Each row is a point on a landscape with many valleys, with its height.
A ball rolls from a point to whichever of its 2 nearest points has the largest drop for the distance, and stops where none of them is lower. Distance is the straight distance between rows; heights are no part of it.
gudif: [154 118 137 127 143 145 130 130 117 129 176 154 109 136 128 147  72 135
 125 148 148  92 142 101 134 154 143 134 102 120 110 189 152 149  81 139
 133 153 101]  height 566
fenut: [118 120 142 105 133 139 159 183  82  91 126 146 156  92 127 116 119 121
 136  87 184  96  96 118 156 142 128 171 159  80  91 143 140 134  92 174
 126 103 103]  height 194
fid: [ 76 134 149 123 127 196 113 144 113  83 142 165  98  93 128 159 163 123
 163 106 124 123  69  85 140 112 123 139 118  89 115 173 120 115 124 103
 150 126 120]  height 337
soke: [142 162 156 167  56 152 144  93 167 125 109 126  67 131 104 115 153 112
 158  73 137 140  82 113  97 119  94 178 112 119 105  97  65 104 155 119
 140 110 136]  height 383
nirag: [107 164 115 161 125 149 130 102 144 117 114 132 168  80  84 129 161 112
 137  92 120 136 140 171 139 107 122  89 132 111 102  84 109 134 166 149
 105 135 169]  height 487
fikad: [180 123 124  73 110 134 145 124  89 122 136  70 114 129 123 105 166 151
  72 173 153  80 102 149 104  81 151 169 112 138 139 127 116 174 110 132
 158 124 129]  height 459
Fonop: [126 123 129 130 119 137 139 155 184 127  78 124 190 159 183  89 135 107
 120 117  96 118 154 145 105 143 112 138 164  66 172 138 117 125 150 106
 141 116 121]  height 287
Beve: [164 136 153 137 133 140 162 128 130 125 131  98  93 124 119 141 135 105
 138  86 121 135  64 160 110  93 124  98 154 115 120  68 120  94 154 143
 119 100 126]  height 707
gef: [113 115 134 108 154 116  90 130  82 155 108 114 157  82 109 142 116 157
  96 120 148  88 121 196 130 123 152  94 137 177 131 127 166 168 136 144
 127 126 130]  height 327
lon: [145 112 152 133 118 167 158 155 181 113  99 140 106 145 130 110 119 121
 145  96 118 142  94 118  94 135 120 144 126  92 161 142 110 138 121  96
 177 117  90]  height 276
div: [106 126 148 106 137  92  85 134 100 167 100 107 155 104 142 147  97 164
 100 150 141  78 176 174 106 173 166  63 153 199 128 129 183 126 133 120
 124 145 148]  height 302
zel: [ 63 127 148 149  88 128  30 124  80  98 143 118  68 120 127 180 117 103
 117 152 197 103 116 110 101 155 168  96 120 177 105 138 156 139 106 118
 180 135  96]  height 386
pem: [119 134 108 147 117 165 131 127 190 123 157 140 181 126 135 121 132 105
 167 109  87 141  94 120 172 132 124  50 117  84 102 127 131 120  85  80
 112 116 148]  height 665
Luv: [196 166  70  69 157  71 126 140  89 151 118 129 140 166 176  75 112 120
 115 178 100  97 158 154 117  82 101 161  88 168 189 138 124 133 119  97
  78 122 134]  height 376
lum: [145  89 135 142 103 143 180 111 134 129  66 110  89 134 121  95 153 119
 169  73 123 113 171 126  86 104 115 193  96 107 118 106  72 130 171 130
 166 143  64]  height 646
Doti: [145  80 110 141 122 121 202 101 142 113  49 100 114 151 120  66 153 103
 131  64 102 141 158 135 107  87 105 163 115  83 123  62 103 134 165 156
 126 150 110]  height 663
Zov: [123 159 110 139 141  87 146 142 107 144 187 102 135 159 135 131 120 117
 103 178  96 153  98 170 152 104  69 107  99 146 130  85 143 118 107  74
  81 114 146]  height 34
Dap: [160 194  71 119 160  58 125 156  63 143 153 113 127 180 173  85 109 132
 127 173 113 101 151 181 156  69  83 127  60 189 129  95 129 129  88  75
  70 140 116]  height 401
bif: [107 152 113 132  94 130 134 126 204 105 118 144 179 152 107  99 101 112
 128 161  98 166 157 109 141 134  93 115 106  94 121 113 100 144 160 112
 115 162 175]  height 687
Lipa: [150 144 122 150 184 113  74 136  82 139 136  86 153 100 183 117 102 155
  54 179 114 116 146 130 123 121 194 138  95 112 147 155 122 198 106 159
 157 153 151]  height 505
bedek: [108 131 139 143 130 156 145  88 149 100  87 163 129  73  97 123 166 130
 173  57 119 157 166 119 137 111 154 129 130  90  97 105 103 108 171 167
 111 162 136]  height 461
dos: [154 133 161 174 121 186 151 122 131 123 165 112  76 101 112 143 141 109
 168  70 129 136  65 119 130  94 122 100 110 102 100 113 104 109 126 111
 141 102 104]  height 697
mafin: [ 91  99 141 124 134 131 109 141 132 129  76  98  99  76  88 178 160 168
 152 151 150 138 121 123  92 152 191 147 133 155 120 146  76 128 211 176
 198 124  82]  height 760
luruv: [ 94  93 115 194 132 145 101  99 108 145 200 147  88 110 170 199 123 154
 125 122 123  95 120 104 140 178 165 149  98 154 145 199 148 144 107 147
 154 164  99]  height 330
lep: [101 169 122 150 116 101 165 136 117 157 124 129 167  98 108 132 164 120
 119 106 120 113 131 212 140 108 108 112 139 151 116  70 132 125 136 105
  73 132 155]  height 503
garaf: [138 103 114 101 201 118 130 154  82 125 163 105 161 121 166 150  75 173
 109 165 119 119 147 122 160 138 152 115 155 106 125 154 154 112 153 197
 124 137 139]  height 419
Tada: [144 102 147 127 155 163 117 111 126 127 151 154  99 148 129 137 172 119
 122 148 113 115 136  96 117 118 159 165 103 122 152 171 155 150 139  77
 152 146 153]  height 413
Rizi: [185 144 110  77 154 122  95 117  96 128 130  76 132 130 163 104 131 146
  76 204 125  98 139 143 110  89 184 149 111 114 165 138 130 176 128 145
 138 132 169]  height 481
Boz: [165 121 124 140 170 135 138 137  93 139 167 120 139 109 162 113 131 115
  94 147 104 114 157 106 180  88 143 130  62  89 118 164 150 214  58 101
 128 147 129]  height 737
nuko: [143 113 144  95 127 156 108 114 125 143 139 105  77 147 130 144 183 141
  98 170 167  73 125 115  90 117 175 192 117 153 149 150 128 156 141  94
 168 139 141]  height 436
godup: [ 95 171 114  99 130 120 110 148 146 100 145 132 160 157  95 139  84 110
 148 161 121 124 137 119 155 109  90 115 116  94 113 114  95 129 168 106
 115 118 186]  height 696
pivi: [173 159  96 166 100  98 155  94 185 154 116 136 157 124 102  87 165  99
 156  58 119 132 115 183 120 136  77 124 132 182 128 113 103 126 101  99
 119 122 124]  height 231
Tul: [158 152 128  54 100 128  78 101 147 149 126 127 121 146 144 145 101 152
  90 184 165  94 137 113 129 175 162 143 167 160 139 143 148 124 142 158
 121 104 132]  height 300
Vovu: [165 132 164 108 125 134 135 116 158 138 101 152  59 138  84 117 131 154
 112  95 147 106 166 122  48 135 143 128 150 185 128 147 127 153 132  98
 151 145  86]  height 508
Gegem: [174  92 132 127 120 146 127  98 116 149 109 169 146 125 133 118 149 126
 159  60 175 111 108 134 133 127  96 177 158 104 139 140 151 108  86 129
 123  84 105]  height 596
mup: [ 99 132 144 147 120 182 115 160 165 107  91 137 136 116 153 129 156 128
 161  45 125 152  98 112 120 150 135 133 146  74 150 162 101 136 125 127
 183  91  74]  height 311
zolem: [ 79 142 145  81 165 107  82 150 105 100 169 146 156 149  75 134 103 140
 112 183 123 168 168 118 147 129 101 131 113 101 117 122 117 148 160 124
 137 150 172]  height 705
fop: [ 88 140 141 144 121 172 101 145 150 114 132 180 140 112 133 166 113 145
 140 100 152 151  87 101 148 195 147 112 147 105 144 183 138 147 109 142
 160 119  84]  height 288
bele: [117 130  95 132 128  69 114 126  99 171 104 153 115 185 133 112 104 120
 156 178 111 138 176 124 178  92  83  79  41 192 158 118 148  89 160  61
  60 114 184]  height 433
tak: [125 102 143 133 126 142  83 103 103  71 181 131 133 147 141 189 116 129
 128 195 120 154 163  57 134 146 156 113  73 133 127 180 149  96 141 139
 151 172 177]  height 356
Rono: [124 164  81 127 134  47 131 144 100 151 143 127 125 196 141 106 113 134
 144 190 134 131 185 175 157  95  81 100  47 215 107  93 130  99 126  52
  75 148 155]  height 420
Paz: [ 97 159 154 109 132 138  89 123 148 141  61 136 131 125  99 133 142 135
 100 127 126 110 152 126  88 155 176 142 205 136 151 128 124 163 162 148
 159 127 132]  height 734
Zuge: [117 189 147  91 121 107  86  99 132 140  97 170 115 141 142 130 111 127
 116 132 128 118 168 151 115 132 119  72 153 201 126 102 151 106 161  71
  68  99 158]  height 609
metel: [111 136 138 132 152 128  68 125 134 113 161 145 187 137 134 151  94 120
 127 164 126 127 178 126 146 162 155  57  96 119 112 153 152 135 132  99
 156 138 173]  height 628
rusin: [163 103 140 106 149 141 133 133  78 116 161 119 102 132 134 112 126 122
  81 133 127 172  81 145 154  77  89 160  82 111 161 126 137 179 108 132
 121 103  98]  height 718
Gog: [ 78 153 140 152 101 178  91 144  85  68 161 140 117  83  85 151 151 118
 130 145 185 131  51 133 165 120 127 157  86 137 103 142 123 152 140 152
 145 109 130]  height 278
dom: [195 113 114 119 120 131 155  76 162 150 130 165 101 127 115 102 144 102
 155  95  96 142 126 113 138 102 119  78 135 154 124 105 171 103  88 111
  66 124 140]  height 582
Lona: [169 138  87  96 133  79 156 106 128 130 159 100 118 184 140  93 150 101
 104 200  88 159 125 143 147  93  79 139  98 151 140  71 132 130  92 116
  73 115 171]  height 101
rumun: [120 102 132 135 212 120 123 154  91  99 151 143 163 131 111 164  93 165
 120 134  83 156 156 112 126 134 143 108 152 105 126 167 162 116 146 172
 161 164 162]  height 447
Sab: [125  91 130  90 161 137 146 178 111  90 154 108 174 161 154 125 128 116
 111 146 125 172 100 108 176 111  82 147 126  51 139 144 115 145  97 102
 138  92 129]  height 381
fiti: [135 162 141 153  97 153 173 162 169 107 117 123  99 128 137 101  80 110
 125  97 113 125 100 144 100 134 101 110 130  91 100 110 107 132 113 117
 139 128  85]  height 237
kebi: [217 144 107  83 150 124 111 118 148 155 143 144 108 183 157  82 142  93
 111 162 103  97 166 115 113 106 138 104 119 166 135 158 160 125 100  81
 120  94 139]  height 317
genu: [189 162 125 106 131 132 102  99 169 153 130 149 117 168 121  80 168 112
 112 116 147 110 148 167  98 142 139 113 142 207 138 131 144 130 108  77
 136  95 120]  height 290
muron: [154  92 130 152 186 165 129 137  85 124 172 110 142  84 145 157 150 149
 112 132 116 118 146 123 163  94 171 136  94 106 111 178 136 169 110 161
 145 155 115]  height 749
zup: [ 76 110 137 154 143 170 166 152 108  80 113 147 129  84 121 114 178 121
 176  69 110 145 101  96 138  78 107 161 121  61 109 141 101 117 126 104
 157 131 119]  height 380
legul: [149 108 130 125 133 119 201 119 157 128 114 162 135  99 108 101 120 118
 148  79 126 129 147 141 120 104 108 109 137 107 114  82 142 117 107 139
  97 152 131]  height 570
sivuf: [101  86 143 129 167 142 148 162  99 142 108 100 128  73 126 161 170 157
 175 103 163 114 130 130 107 139 170 206 126 122 117 139  80 112 176 152
 209 127  91]  height 771
Lar: [ 65  84 148 176 112 126 130 144 106 129 181 128  95  75 127 188 122 150
 118 132 174  88 108 125 128 170 157 147 109 163 107 178 132 140 126 163
 162 168  90]  height 289
pokug: [101  94 164 165 120 138  97  84 126  87 152 137 119 131  97 195 167 144
 108 155 150 158 169  99 104 153 171 125  85 172 116 162 141 115 168 128
 164 175 174]  height 319
kab: [139 151 116 120 138 147 135 205 166 163 148 104 129 143 170 161  87 119
 151 154 106 110 144 140 148 112 105  66 150 129 143 133 100  78 137  65
  91  91 115]  height 375
vife: [138  54 110 114 138 134 140 102 131 130 113 163 179 143 127  84 169 109
 167 143 105 177 113  65 169 118 115 169 132  77 145 155 146 105 113 121
 108 145 200]  height 686
Susi: [138 158 147 114 120 111 117 116 116 120 130 160 108 138 121 148  56 105
 158 111  95 129 139 130 115 116  93  47 135 154 126 105 137  97 142  90
  69 123 145]  height 602
zodo: [120 124 140 112 105 147  70 103 141 109 123 153 111 145 123 189 116 146
 107 168 171 142 102 103 121 184 166 136 164 148 147 142 145 123 163 171
 138 133 131]  height 282
vazul: [130 132 113 117 107 108 155 109 146 123 151 144 109 166  79  91  60 101
 174 141  92 181  91  93 146 105  48 112 123 105 105  79 116 118  92  94
  79 134 172]  height 343
Meki: [129 145 131 160 136 157 105 119 137 103 173 128 142 135 133 144 121 100
 122 131 116 136 122 136 144 106 140  37  80 118  87 120 143 144 100  71
 131 117 150]  height 648
Bev: [ 90  96 135 176 121 139 162 135 173 117 117 163 108 136 124 113 106 167
 137 113 118 149 153  78 103 190 139 178 121  97 145 146 121 120 151 172
 164 207 108]  height 205
rif: [109 147 143 120 127 179  61 113 150 119 117 152 142 100 116 158 156 141
 140 109 152 155 101 127 137 170 150 111 173 130 150 145 128 108 155 161
 148  98 109]  height 256
Pimav: [140 138 120  94 158  87 108 146  69 126 176  62 145 130 156 116  63 155
  60 193 131 105 189 143 125 115 149 107  68 126 115 152 130 184 104 148
 144 153 132]  height 529
zokan: [155 120 131 110  93 144 175 117 218 135  76 117 133 146 149  87 138 126
 104 113 121 133 175 121 100 149 137 132 148 117 135 124 106 120 162 141
 136 134 125]  height 249
sug: [104 102 163 156 137 125 111  90 107 136 112 142  83 100 101 197 159 187
 119 115 132 117 161  95  89 164 200 121 188 188 107 154 121 117 165 182
 153 163 144]  height 488
Dibo: [ 59 135 114 162 130 138  62 152 115 114 125 149  89 115 116 195 155 153
 112 146 145 126 103  76 109 176 190 137 218 132 119 171 143 116 138 149
 186 147  95]  height 431
fidil: [129 180 145 115 113 127 173 173 100 141 124  87 110 112 149 150 107 127
 125 128 108  87  95 172 113  98 123  84 179 145 104  72 128  71 150 119
  77 104 132]  height 714
miru: [200 161  74 109  93  77 162  76 139 135 134 123 147 167 173 103 167  92
 116 158 103 104 126 143 145  99  99 147 113 150 134  97 139  95  69 131
  50 110 166]  height 154
Pobe: [149 115 100 117 170 112 116  99  82 139 147 153 144 152 117  74 133 103
 125 153  99 132 158 132 153  89 113 142  71 111 119 137 166 195  72  79
 121 140 150]  height 727
Paku: [102 130 129 103 115 100 131 170 129 129  89 104 167 105 109 115 110 156
  99 130 183  78  94 163 108 184 147 170 182 141 133 142 128 171 110 167
 171 133 108]  height 239
gomu: [103 114 127  92 156  86 152 156 127 145  97 162 174 151 123 101 114 125
 125 170  89 181 143 138 138 129  81 158 146 118 200 118 131 118 177  95
  87 127 180]  height 338
peda: [150 160 127 159 120  92 219 120 173 134 100  92  98 135 138 114 141 113
 131  95  76 129 124 187  91 105  99  86 139 151 119  61 126  89 134 126
  79 156 131]  height 545
soga: [164 111 152 128 127 204 108  96 119 115 169 132  71 109 126 164 168 118
 134 123 138 120 114 117 129  74 157  94 107 128 116 127 144 117 133 122
 121 115 112]  height 682
Puf: [ 74 116 114 158  97 107  43 144  71  76 158 129  95 147 118 208 108 130
 112 171 154 133 115  75 107 184 185 121 153 151 114 159 152 109 134 142
 187 164 115]  height 414
Goz: [117 137 122 106 153  84 108 168 131 152 126 132 150 144 126 157  44 142
 123 152 135  78 190 145 105 180 144  79 163 156 133 163 141 129 144 129
 143 148 138]  height 270
lokob: [120 116 178 126 112 123 125  84 155 166 115 161  52 111  91 166 136 165
 123  96 149 140 180 100  82 153 179 138 171 193 136 147 116 125 150 148
 127 133 106]  height 497
nevo: [ 99  94 129 138 121 109 158 178 133 110 131 112 195 159 155  97 140 113
 116 100 107 197  60 108 182 126  54 128 124  64 126 123  97 151  73  74
 124  83 131]  height 353
tenef: [119 103 106 151 113  90 168 124 164 159 125 158 152 122 124 118 124 101
 140 160  94 162 156 129 155 122 101  49 100 172 134 105 156  85 119  85
  45 147 179]  height 354
Kif: [151 146 136 159  80 109 184  93 158 109 135 132  97 159  93  98 128  94
 151 100 119 153  63 105 121 117  79 160 119 108  99  79  96 102  91  99
 101 136 160]  height 366
kob: [ 94 103 125 148 166 132 116 163 127 107 108 108 144  90 109 156 130 175
 115 128 152 153  82 144 112 168 168 142 163 125 135 143 128 122 183 209
 193 139 106]  height 750
zive: [ 86  90  97 192 118 115 167 135 142 119 106  53 152 144 127  66 155  90
 147  63  82 187 116 139 146 104  70 143  94  60 109  59  77 133 104 153
 138 110  95]  height 255
zudum: [112 103 136  99 142 107 184 188 131 150 116  95 188 111 144 106 106 158
  93 123 167 128 125 195 126 157 119 159 159 107 149 121 119 128 128 145
 142 131 116]  height 273
nugum: [191 172  88  66 184 104  80 143 104 141 126 124  97 175 189  99  86 118
 122 158 120  75 158 152 120  99 122 104  98 179 157 153 160 152 121  84
 114 103 109]  height 348
vil: [ 77 162 129 121 127 149  50 145  88  78 126 121 137 127 124 153 116 116
  95 176 178 110  48 134 164 148 139 141 119 124 122 146 153 177 130 142
 158  87 132]  height 324
zitib: [ 90 114 143 114 137 116 125 143 136 114  66 104 169  98  98 120 143 157
  98 136 143 141 129 171  95 150 150 154 157 122 159 123 107 166 210 186
 163 144 137]  height 741
duras: [125 187 166 125 112 143  77  96 130 142 112 108  99  97  88 112 143 127
 107  98 146 108 139 148  93 106 143  67 178 195  84  87 137 141 138 114
 134  99 113]  height 725
Vob: [144  81 131  93 155 148 135 103  95 110 150 149 130 135 117 112 179 123
 134 150 111 169 125  90 156  70 106 180 118  74 134 127 143 139 116 125
 102 146 160]  height 694
Kava: [ 83 161 129 106 121 118 100 182 140 127 115 140 146 125 126 161  35 127
 129 136 150 112 123 140 134 183 118  89 153 126 136 149 127 140 136 133
 128 121 108]  height 235
vamer: [140 142 126 182  86 115 177 121 122 134 116  94  95 120  87  93 114 106
 165  63 133 149  87 150 104 110  87 169  89 114  90  85  65 125 143 145
 150 107  77]  height 406
fugi: [176 122 121 134 166 142  85 115  94 111 143 110 102 149 152 116 107 114
  93 153 119 141 107 147 128  88 130 102  59 132 162 136 161 178 120  93
 148 113 120]  height 728
Mima: [158 106 114 102 141  78 224 148 168 132 138 108 116 147 121  98 108 116
 133 139 108 142 141 140 112 101  94  79 141 133 121  53 127  87 104 122
  78 149 136]  height 556
nam: [133  92 136 115 108 103  56 107  78 156 102  90 120  73  93 155 132 179
 101 130 144  75 119 148 134 132 195 101 154 190 107 136 171 169 135 192
 156 121  97]  height 351
fonum: [173  97  73 110 118 135 145  96 123 129 157 137 126 132 163  74  98  92
 161 154  92 172  94  82 176  84 101 117  87  84 151 116 151 125  69 146
  72 128 136]  height 258
nono: [132 132 133 145 117 127  36  69  84 171 113 102  71  91 148 154 153 160
 101 149 146  82 158 106 106 127 215 144 139 171 133 142 158 168 114 179
 155 137 110]  height 377
lotet: [154  74 104 160 122 101 173 116 171 134 105  97 171 143 121 102 172 107
 171  80 156 169 109 142 132 118 102 143 107  93 138  59  93  87 104 122
 139  93 130]  height 147
kat: [106 193 118 139  80 118 191 155 135 139  82 120 156  95 128 103 115 127
 114 131 115 101 162 186 124 126  97 122 155 130 102  74 106 113 159 133
  66 154 128]  height 513
Kedal: [172 128  89 126  86 106 159  71 121 138 155 119 158 148 160  94 146  83
 146 144 114 144  89 123 169  94  72 161 123  88 130  83 145 107  58 159
  66 105 152]  height 200
Dig: [ 79 152 145 116 145 122 183 210 105 106 142 131 176  86 154 115  92 109
 117  94 146 143  92 137 179 143  88 118 137  89 102 114 119 139 118 152
 102  87  97]  height 140
tida: [158 120 124 142 137 129  87 130 110  94 196 102 125 138 167 170  63 152
 112 210 118 144 179  62 136 119 162 131  76 101 142 177 106 128 123 187
 141 160 148]  height 393
Roke: [ 92  68 144 175 137 124 144  79 122 131 178 172 113 118  99 161 153 175
 129 152 116 163 145  79 138 148 133 171 101 152 129 165 128 114 166 160
 132 195 174]  height 286
Ruso: [181 156 135  90 106 167 106  99 124 167 142 154 134 128 149 113 132 134
 125 104 181  96 134 123 136 159 128 163 185 144 134 151 157 119  67 147
 115  87  86]  height 588
lusup: [181 152 113 112  92  65 197  92 191 123 113 126 139 174 133 115 168  97
 123 106 138 119 115 136 122 124  99 144 149 152 102  88 113  73  76 117
  69 113 175]  height 192
pivek: [182 125 121  96  86  96 203 115 217 121  95 150 149 159 120  85 136 120
 101 121 158 144 137 126 110 154 111 167 132 135 116 110  94  99 115 114
 102 136 162]  height 216
posez: [101  83 129 114 143 104 160 155 157 114  72 144 191 153 148  72 116 120
 126 118  99 173 138 117 118 137  78 175 154  56 184 119 124 125 160 128
 128 139 141]  height 315
Ris: [127 123 153  97 115 134 180 165 115  96 118 133 116 102 106  97 113 136
 122  87 204 117 117 126  97 136 132 174 143  97 107  87 121 107 140 185
 136 127 111]  height 236
Bolam: [ 69 144 130 168 114 120  58 134 122  96  94 145 137 115 116 175  92 124
 108 126 118 151 159 116  92 204 162  68 177 131 139 159 142 131 150 169
 174 155 106]  height 467
nus: [131 107 130 128 133 144 135 123 182 123 135 165 183 125 120 116 138 122
 154 133 116 156 137 106 154 146 135 122 124  89 130 152 132 122 128 117
 132 148 171]  height 677
zozim: [137 133 138 118  86 147 136  92 152 170  59 124  98 129 119 120 171 145
 154  65 144 111 194 116  72 133 125 210 150 139 130 132  67 131 162 132
 168 107  54]  height 631
Vuso: [144 111 142  92 154 116 121 111 115 134 143 132 167 119 155 166 110 147
 116 166 108 129 165 142 136 133 158  79 138 137 129 140 161  86 174 155
  85 150 172]  height 395
Vev: [150  68 123 128 139 134 150 105  77 128 154 110 117 122 113 112 187 113
 139 108 120 181  97 136 164  45  91 178 100  87 129  92 123 146  86 150
 108 105 119]  height 706
bevi: [107 112 144 132 118 145 163 164 155 118  96 126  95 104 128 106 115 157
 126  94 170  99 154 107  84 165 168 180 150  98 122 118 112 120 160 203
 173 168  89]  height 262
mase: [ 97 139 159 156  91 164 110  93 158  84 142 130 109  96  82 173 168 129
 123 133 165 153 131 114 114 127 143 114  85 144  94 124  92 125 184 117
 153 148 152]  height 274
nez: [ 49 130 128 155 113 150  80 107 100  94 163 145 106  69  78 189 180 133
 159 134 159 123 109 122 137 138 139 155  77 154 112 155 103 130 178 133
 151 145 124]  height 208
bine: [ 79 127 141 133  76 106 117 133 139 135  97 114 122  87  53 132 138 160
 115 138 192  79 118 135  99 172 162 171 140 167 110 140 101 175 145 180
 175 158 114]  height 202
vik: [125 143 114  89 147 108 134 155 114 157  96 151 163 163 132 151 139 116
 142 160 100 111 141 143 154 101 109 133 149 125 185 116 146  97 166  72
  73  95 179]  height 335
Falep: [104 106  99 186  98  90 192  87 174 134  81  67 167 146 145  79 172 100
 166  81 101 179 132 147 135 119  74 145 118 104 137  41  85  97 112 146
 102 115 145]  height 196
pilon: [146  99 165 117 132 145 119 132 151 164  99 128 103 135 140 136 156 151
 137  89 177 129 119 117  80 164 158 195 191 143 171 150 112 107 132 145
 185  92  79]  height 613
gumo: [122 163 125 116 133 138  47 102 128 150 136 156 146 162 177 129 113 114
 142 157 134 119 175 148 146 138 143  50 100 162 123 134 164 114 142  70
 110  93 170]  height 616
vogob: [141 143  97 136 117 114 185 176 179 166 131 103 129 172 163 123 114 104
 176 156  76 137 105 124 156 121  89 103 130 116 155  99 105  55 125  71
  90 101 152]  height 394
Lopo: [145 157 151 130 113 179  65 106  92  90 178 123 109 114 145 166 121 108
 126 137 134 101 129 111 150 105 154  58 107 124  85 121 155 121 103 121
 118 101 131]  height 666
Non: [105 118 124 127 149 194  85 113 103 111 153 153 116 112 166 173 181 134
 145 128 101 129  78  80 160 111 158 176  89 103 164 198 140 143 118 108
 143 128 121]  height 378
Pize: [ 88  96 132 137 121 165 127 131 121  93 157 169 148 102 129 143 109 150
 137 106 145 179  52 104 184 147  98 131  75 104 137 172 137 155 105 143
 125 131  94]  height 328
dol: [152  78  76 108 142 111 172 123 133 144 152 111 120 167 109  75 105  88
 163 171  78 190  84  94 149 105  63  78 115 142 148 113 137 126  74  98
  75 119 155]  height 312
Kuvub: [ 90 119 157 130 104 159 128 121 160 147 118 139  76 117 145 143 170 128
 160  92 147 105 144 106  79 135 132 200 160 124 159 157  81 126 153 114
 185 120  63]  height 621
Gez: [102  92 125 150 154 153 144 135 126  92  92 143 133  79 112  94 161 125
 186  41 130 157 147  91 141 114 141 170 102  71 130 103 116  86 136 154
 147 148 104]  height 425
Nase: [132 126 132 171 143 153  55  83  96 174 165 153  75 124 163 151 145 141
 119 129 135  95 159 107 121 148 189 140 111 161 150 186 167 161  96 136
 151 144 102]  height 365
Tupiv: [135 121 130  84 169 119 153 171 102 148 128 109 183 129 143 132 126 139
  98 166 121 112 138 184 142 108 121 129 145 122 152 123 139 138 138  97
 102 125 136]  height 308
met: [129  84 126 108 180 111 105 125 104 132 179 144 149 157 107 106 104 118
 106 190  97 159 172 111 157 121 119 124  94 104 129 162 149 165 113 109
 132 158 164]  height 716
metos: [100 143 143 109 119 143  42 117  90 113 100 116  86 139 114 146 135 127
 105 168 183  96  88 128 114 133 165 134 128 168 117 124 171 182 133 122
 180 103 118]  height 355
rav: [160 142 111 100 130 102 123 148 101 133 192 118 120 133 139 123  50 133
  96 182 150 104 172 102 160 124 123 152  63 111 108 158 118 184  75 155
 125 155 113]  height 549
dez: [105 171 139 121 117 150 148 195 142  94 110 129 140 103 159 117  62 104
 139  99 138 107  98 122 142 155 113 100 158  80 117 132 106 138 133 143
 137  89  75]  height 191
Pok: [195 163  98  84 138 136 123 138 169 162 172 101 133 172 164 137 123 106
 131 167 107  82 143 145 141 110 125  88 139 139 121 124 139 100 106  75
  97  80 150]  height 347
rom: [200 104  92 171 125  78 175 103 169 157 111  98 149 145 136 113 173 117
 180  59 127 136  93 172 118 120  80 134 133 152 122  87 104  82  74 111
 132  78  99]  height 198
rebim: [ 99 104 127 175 127 145 169 160 160 106 103 104 172 127 136  94 142 107
 133  62  85 178  92 135 158 110  86 118 102  69 132 129  90 173 112 108
 157 109 105]  height 318
Momid: [127 100 152 156 193 135 141 133 107 114 116 171 111 117 113 170 121 183
 145 100  99 138 160  96  93 152 186 120 188 121 115 161 153 105 148 188
 168 165 142]  height 471
dop: [196 122 132  87 130 148 110  91 118 131 141 173  86 138 139 141  95 106
 143 128 106 132 135 102 126 107 128  75 139 139 144 134 176  98 132 129
  79 108 135]  height 592
Feno: [154 120 155 127 109 151 112 135 137 145  80 117 137 112 129 116 155 135
 153  58 189 121 115 139  91 129 115 167 191 110 135 113  97  96 118 141
 155  62  76]  height 605
Vozo: [ 83 118 141 146 100 110 109 146 118 134 155 122 116 110  93 161 114 164
 102 172 166  69 136 116  93 181 187 138 155 167  92 153 124 150 115 156
 177 186 124]  height 244
Bisak: [ 94  78 155 145 176 148 165 151 120 128 162 131 125  90 109 143 158 160
 143 112 141 119 133 122 131 117 149 169 119 101 114 167 116 132 141 134
 172 170 118]  height 763
ref: [148 185 128 162  83 139 167  97 163 161  92  86  92 147 148  98 143 112
 109  66  68 130 140 171 109 122 112  98 159 131 115  81 115 100 169 135
  92 115 100]  height 535
tar: [171 144 110 132 134 119 120 124 142 154 121 146 179 133 136  99 150 112
 109  91 151 107 104 215 135 145 103 131 118 189 144 131 137 144  98  89
 127 105 118]  height 260
zuteg: [126 106  75 150  94 102 186 114 184 154 104 138 154 134 128  63 113  88
 177 133  79 171  86 106 145 135  73  64 126 142 146 104 128  97  79  86
  75 134 167]  height 336
fufu: [152  92 112 105 144  82 154 114 123 156 160 149 152 130 118 136  97 127
 124 154  95 131 192 131 162 107 119  76 112 137 127 127 175 105 125 136
  53 157 174]  height 374
fom: [145 157 111 118 120 137 108 127  95 152 145 147 109 122 155 146  91 138
 106 135 170  71 106 113 157 182 148 173 152 128 121 182 158 174  66 162
 140 123  80]  height 579
nizo: [133 116 142  87 173 135 131 166 100 102 124 123 167 149 125 144 131 131
 108 147 131 116 107 125 136 127 137 171 153  81 143 163 139 163 127 123
 158 106 132]  height 346
raken: [ 74 111 133 186 142 116 146 130 123  99 146 193 117 153 102 163 102 180
 139 155 121 158 128  70 108 179 141 173 146 123 123 150 117  97 160 185
 163 188 158]  height 252
sidek: [ 50 139 130 179  91 140  55 151 135 107  99 135  81  90 107 170 140 138
 128 110 144 143 114 105  95 166 175 107 173 133 131 163 112 136 156 186
 181 137  53]  height 448
zivor: [112 211 109 144 128  73 147 154  83 154 151  75 108 165 106 157 105 128
 144 166 104 111 112 169 144 103  93 114 110 146 116  80 117  82 129  67
  58 125 159]  height 93
dep: [133 182 159 115 122 149  98  75 164 160  80 144 115 124 101 101 162 127
 115  71 132 136 179 133  94 120 135 129 195 159 140 122 114 155 148 108
 127  84 112]  height 729
Mipiz: [114 211 111 158  58 133 170 132 123 141 113  92 111 152 141 101  93 109
 120 122  57  97 143 166 130 130  97 105 143 117 100  81 125  92 178 125
  70 141 107]  height 525
Safeg: [122 181 158 112 114 126  99 152  92 164 114  79 114  84 130 116 130 136
 104 113 123  73  87 185 117 107 129  74 189 189  97  82 153 113 138 104
  98  80 114]  height 719

Call two points neighbours if one is among the 2 nearest of the other. Go from one point of each pair to the other, from neighbour to neighbour, staying as low as possible. Name the highest point that can't be avoided.
Bev, rif -> mup
Dig, Bev -> bevi
fid, bine -> nono
Bev, lotet -> Sab
bine, Zov -> gomu
Bev, nez -> pokug

Two balls start at each pair of points below. Name the first point that both come to, or write never.
Bisak, Kuvub -> never
pilon, kob -> never
ref, lum -> fid
